Points on a hilly landscape, in no order, each with its height.
From any point a ball rolls to the lowest of the 2 points nearest to it. It stops when none of these is lower. Distance is the straight distance between rows; heights are no part of it.
q8 h=421: [ 47  48 -40  -2  18  14 -24  31 -11  31 -46   6   7 -46 -24   0 -31  12
  20  17  12  46]
q707 h=735: [-23 -13   0  38   3   9   3 -30 -34 -64  37 -36 -50 -50 -45   7  24  -9
 -31  74   4  32]
q300 h=799: [ 35 -22 -60   9 -39 -29  -2   1  13  60 -60  -8  14  46  44   3  -8  -5
  12 -45  47 -42]
q537 h=216: [   2   23    4  -31    4   -3   26   -2 -101  -24  -18   24   -8   16
   42  -60   32  -37  -34    4   -8    8]
q459 h=594: [-62   2 -50 -96  -9  43 -43   8  78 -39  15  31  17  -5 -33   2 -39  59
  32 -35   1  13]
q386 h=438: [ 14  -4 -18  41  -2  18   0  28  33  33 -62  -4 -24  24  -9  72  15 -36
  52  -7  23  61]
q751 h=695: [-32  -5  -9 -24   7 -18 -58 -31 -11 -58 -40 -50 -37  15 -29   0 -21  -2
  10   3  35  67]
q784 h=626: [ -9 -23  26  26  -2   6 -10 -24 -48  13  64  15  20  -6  28   2  27 -76
   3  16  -6 -57]
q944 h=207: [  2  37  36  48 -19 -53  25 -32  29  61   5  10  35  18  23  19  28  17
  27 -53  -8  -8]
q271 h=246: [ 48  -1 -47 -16 -60  28 -57 -25  16  18  11   9 -32 -11 -10 -56 -43  27
  18  18  31 -22]
q713 h=530: [ -2  32  42 -34   3  -7  34  10 -38   7  36  55  -5  12  48 -61 -15  46
  -7 -57 -18  -2]
q129 h=373: [ 54  33 -63 -52  18  23 -38  30  39  24 -32  -9  12   1   1  29 -19  23
   6   8  20  35]
q649 h=400: [ 31   2  30  20  19 -30  22  42 -61 -34  17 -43  51  50   0 -13  -2 -12
 -18 -10 -32   5]
q113 h=443: [ 53  -3  25  36  -4 -11   9  26 -36   1  31 -32  36  68  25  33  28 -39
  16 -18  -8  -3]
q158 h=342: [ 19 -21 -50   7 -68   4  29   6  -9  36 -52   8   8 -34 -17 -59 -29  23
  22  46  -8 -66]
q808 h=202: [-21  25  14 -53  40  -1  45  14  63   2 -49  21  26 -27 -12  19 -20  31
 -26 -16 -57  18]
q232 h=540: [ -6  16  56  61  30 -13  49  37 -25 -25  34  59  15 -13   1  39  34 -10
 -41 -19  -3  27]
q55 h=413: [-13 -11 -48  22  26  12   3  19 -25  16 -16 -55  13 -29 -23  31  37 -65
 -48  48   9 -12]
q571 h=760: [ 80  38 -13  -4  19  13 -12  -5 -17  -8  49 -30   9 -31   9 -15  -1   5
  -1  59 -19  10]
q980 h=90: [-28  -4  36  26  13 -45 -27 -43  60  35  46   8  15  -9   5  38 -20  -5
  53 -37   1  10]
q550 h=334: [-30  19  23  54 -16 -12  -6 -12 -13  31 -55   9  24  16 -10 -20  12 -46
 -57 -54  -8 -52]
q474 h=596: [ 45 -32  14  13  -6  39 -47  -5  54  22   0  57  -1   3   0  -7 -38 -47
 -10 -10 -27 -60]
q875 h=422: [  5  -9  56  55   2 -24  43  29  17   4 -40  -1  50  51  -1   3   2  -8
 -68 -63 -29 -24]
q404 h=550: [-21  14 -20 -22   6   1  44  18 -12  26  38  27 -18  -6  28 -43 -17  73
  -8 -35  26  -5]
q680 h=672: [-65   5  22 -15  43 -44 -32 -24 -54 -44  -8  -2 -31 -15  25  31 -10 -26
  21  -8  40  59]
q407 h=213: [ 26 -25  21  68 -52  38  53   6  73  26   2   0 -32  16 -41  17  32  30
 -14   6 -20 -12]
q311 h=559: [  1 -25   4  51  -3  20  -7  10  58  61 -18  31   2 -14 -49  35 -22 -39
  13 -20   5 -29]
q958 h=72: [ 22  -4  27 -47  -7  -3 -40 -70 -32 -48 -30 -10 -42   0  15 -51   1 -26
   0  35 -31  11]
q115 h=609: [-13   6 -54 -75 -40  38 -67 -18  82 -19 -11  16  -1 -10 -50 -30 -50  34
 -12  -7 -26 -12]
q778 h=484: [-45 -69   4 -26   1  12  38  -6  50 -22  15 -23  -2  -2 -29   8  -5  -6
  24  40 -55 -47]
q58 h=230: [ 21  17  35 -19 -47  24 -24 -40  34 -35 -19  21 -73  -2   2  24  23   4
  25  28   1  88]
q764 h=149: [-23   6  23 -33  -4 -27   5 -41 -76 -31 -34  15  -3 -10  24 -67   6 -37
  10  32 -33 -23]
q921 h=79: [ 43 -26  24  60 -51  20  -4 -12  50   7   0 -16 -26  37 -37 -33  -9  37
 -25 -15   7 -10]
q629 h=386: [ 37  17 -17  -8 -24  -3  49  35 -22   9 -67   5  16 -13  -1 -60 -24  29
  28  43 -46  -4]
q231 h=210: [ 36  23  27  36 -11  21 -34   1  32   4  28  28 -23 -12 -29  -5  -8  37
 -45 -22  12  25]
q23 h=343: [-10   1  24 -29  47   3  59  35  40 -59 -13   1  -2 -29 -30  17 -14  45
 -62  14 -42  33]
q748 h=234: [-57 -10  55  41  -9 -50  12 -43 -27 -15 -36 -21  36  18 -28 -31 -20 -20
 -26 -14 -40 -40]
q692 h=326: [ -2  16  17   9  -1 -55  -1 -30 -15  -1 -40 -49  30  16 -21 -59 -35  43
 -23 -23  -9 -27]
q190 h=519: [-59 -33 -11 -31 -16  26   4 -14  38 -17  45  22 -35 -50 -40 -17  -7  17
  -8  20  -7 -13]
q402 h=504: [ 43  -1  68   7   4   5  27  28 -21   8   0  79  19  22  25 -26 -23   5
  27 -29 -39 -12]
q690 h=337: [  5  56 -41  27  18  14  -6 -16 -61  28 -34  -9  -5 -37  -3 -15  74 -49
 -70  16  21  -5]
q265 h=231: [ -5 -21  44  -3  11  22  12   2  50 -54  19  22 -43  -1 -28  73  15  10
  32  30 -13  80]
q443 h=437: [ -3 -45  32 -23  32   5  45  34  -9 -61  28 -21   2  -7 -23   0 -21   7
 -25  45 -49 -18]
q151 h=786: [ 41   1 -73 -16 -21 -26  12  17 -23  55 -20 -33  10  26  38 -32  10  27
 -28 -19  40 -48]
q47 h=313: [-14   9  44  19 -59 -34  52  -8 -58   5  46  21  78   4  20 -54  24  19
  25   6 -23 -68]
q691 h=260: [ -6  30   8   1  30  -4  -1 -12 -91 -26 -41  14  16  -8  33 -13  67 -76
 -80   5   0  -5]
q389 h=308: [-39   9  14 -63  13   8  32  -1  55  16 -48  26 -23   0  30  26  17  -3
  41 -17 -30  13]
q756 h=488: [  3  48   4  19  30  10  59  68 -48   7   1  55  48 -21   2 -12   0   7
 -44 -10 -22  17]
q88 h=773: [ 16   1 -70  -7   4  -7   3  47 -41  26  15 -69 -25  42  48   2  16  24
   9  -9  62  26]
q198 h=324: [-28  20 -16 -27  15  37 -36   3  58 -51  38  30 -13 -31 -31  73   2  32
  23   5  20  85]
q681 h=751: [ 41   2  30   0   0  32  -6 -31  19 -49  59   3 -41 -31 -15  -1  14   1
 -18  78 -40  20]
q655 h=763: [-18   0 -39 -10  30  -4  23  43 -70 -23  34 -68 -13   9  42  10  45  -8
  17  29  31  36]
q490 h=268: [  3  49  45  45 -36 -52  -9 -76 -16  15  40   2  16   0  39 -13  43  21
  -1 -18  -2 -22]
q130 h=766: [ 65  39 -30 -21  33  -7 -26 -19 -17  19  47 -31  26 -37  40 -40  10   3
 -43  30 -15 -52]
q144 h=595: [-54 -39  50  32  47   8  37  32  -1 -43 -12  58 -10   0 -13  85  15 -53
 -42 -23  -3  10]
q816 h=291: [-19  15  -8 -35  34 -47 -20 -23 -20  21   3 -23  25  -3  17 -35 -46  -7
   3 -24   1 -27]
q176 h=309: [ -3  15 -32 -46  26 -23 -23  19  59  15  -2 -33  -2  12  11  57  -8  40
  29 -41  41  40]
q525 h=466: [-20 -23 -60  26   3 -25  -6   7   2  30 -12 -76  21 -13 -15  34   5 -25
  11  14  22 -23]
q881 h=501: [ -5  -5 -49  34 -24  37 -10  21  70  54 -61  31  -7 -11 -59  53  -5  -4
  52 -12  35  29]
q517 h=219: [-17  -2 -18 -29  16 -50 -16  -4  40  41   1 -18  32  16   7  14 -56  31
  38 -44   9 -27]
q491 h=310: [ 31   7  -2  55 -41  14  78  36  17  36  33  13  31  -3   7  11  60  26
   0  10 -18 -37]
q49 h=370: [ -1 -19 -35 -20   9  20 -80  25  17 -14  21 -22 -34  36  23  35 -38  21
  43 -23  75  41]
q543 h=772: [ 15  67 -15  -1  28 -30 -19 -73  -2   0  41 -35  11 -50  -1 -65  27  46
 -50  39  -6 -43]
q786 h=345: [ 26   2  19 -23  42 -45 -35  -6 -60 -28  17 -42  64  22  23 -29 -30 -45
  -9   6 -24 -21]
q214 h=433: [ 50  48 -23  32  -6   9  25  43 -30  27 -37   9  28 -24 -15 -34  -9  33
 -20   5  -6   5]
q621 h=716: [  7  10   7  25  -2 -16 -40 -39 -17 -39  -6 -74 -23 -13 -59   1  13   0
  -7  44  28  49]
q505 h=357: [-28 -16  15  34   3 -14  83  25 -17  36  38  15  61   7   8   3  23  17
  40   5 -25 -43]
q883 h=379: [-13 -13   1 -39  14  51 -78   4  24 -58  53   3 -61  13   7  55   2   7
  -3   1  56  70]
q850 h=635: [-32 -34  38  43 -26  13  31 -23 -55 -16  86 -13 -22  -9  21  19  56 -27
   1  36   6 -23]
q848 h=477: [ 37  -5  15  17 -18  10  25  40 -31  36 -21  42   8  50  39  -2  10 -31
  50 -32 -13  -4]
q943 h=644: [-75 -11  23  -8  34 -19  -9 -11   4 -13 -10   6 -20   6   6  40   2 -30
 -28 -35  21  14]
q361 h=350: [-23  -3 -19 -35  13   0  16  10  11  55 -69  50  25 -19  15   9 -22 -28
  67   2 -19 -16]
q755 h=752: [-34  -7 -12 -16  41 -14  13  -6 -87 -73  26 -52 -23 -28  19   5  35 -19
 -36  50  15  23]
q498 h=188: [ 28 -38 -11  24 -57  12 -50 -29  14  14  10 -22 -48  44  -8 -30 -18  17
   6  -9  47 -13]
q96 h=547: [-51 -43 -30 -34  14  23 -11  13  13  -5  39  -1 -30  -5 -11 -35 -32  36
 -16 -38  30 -23]
q834 h=358: [  3 -22  42  66   7   7  25  20  35  12   5  18 -16  22 -29  80  24 -11
  36 -21  19  59]
q348 h=613: [ 26 -44  46  15   6  -1 -53 -10 -11   7  11  18  14  20  33  22 -33 -79
  33   3 -21 -41]
q819 h=150: [  1  -4   1 -68 -41  22 -56 -71  29 -27 -29  -6 -57   9  23 -11   4 -10
  45  35  -2  27]
q165 h=575: [-65 -33 -52 -72   1  52 -27  33  52  -9 -17  28  -2  24 -10   4 -28  38
   3 -63  37 -18]
q455 h=296: [  8 -36 -55 -30 -37  26   1  10  26  40 -20  17 -11 -15 -10  -5 -36  -3
  59  29  15 -34]

For each start below, name the point where the ball stops.
q459: q808
q55: q958
q404: q517

Call two points neighbours if one is among the 2 nearest of the other. Go from one point of each pair to the other, from neighbour to neighbour, staying as low as possible. Name the highest point that can't be avoided.
q517, q808: q505
q958, q808: q883
q517, q748: q692
q808, q455: q361
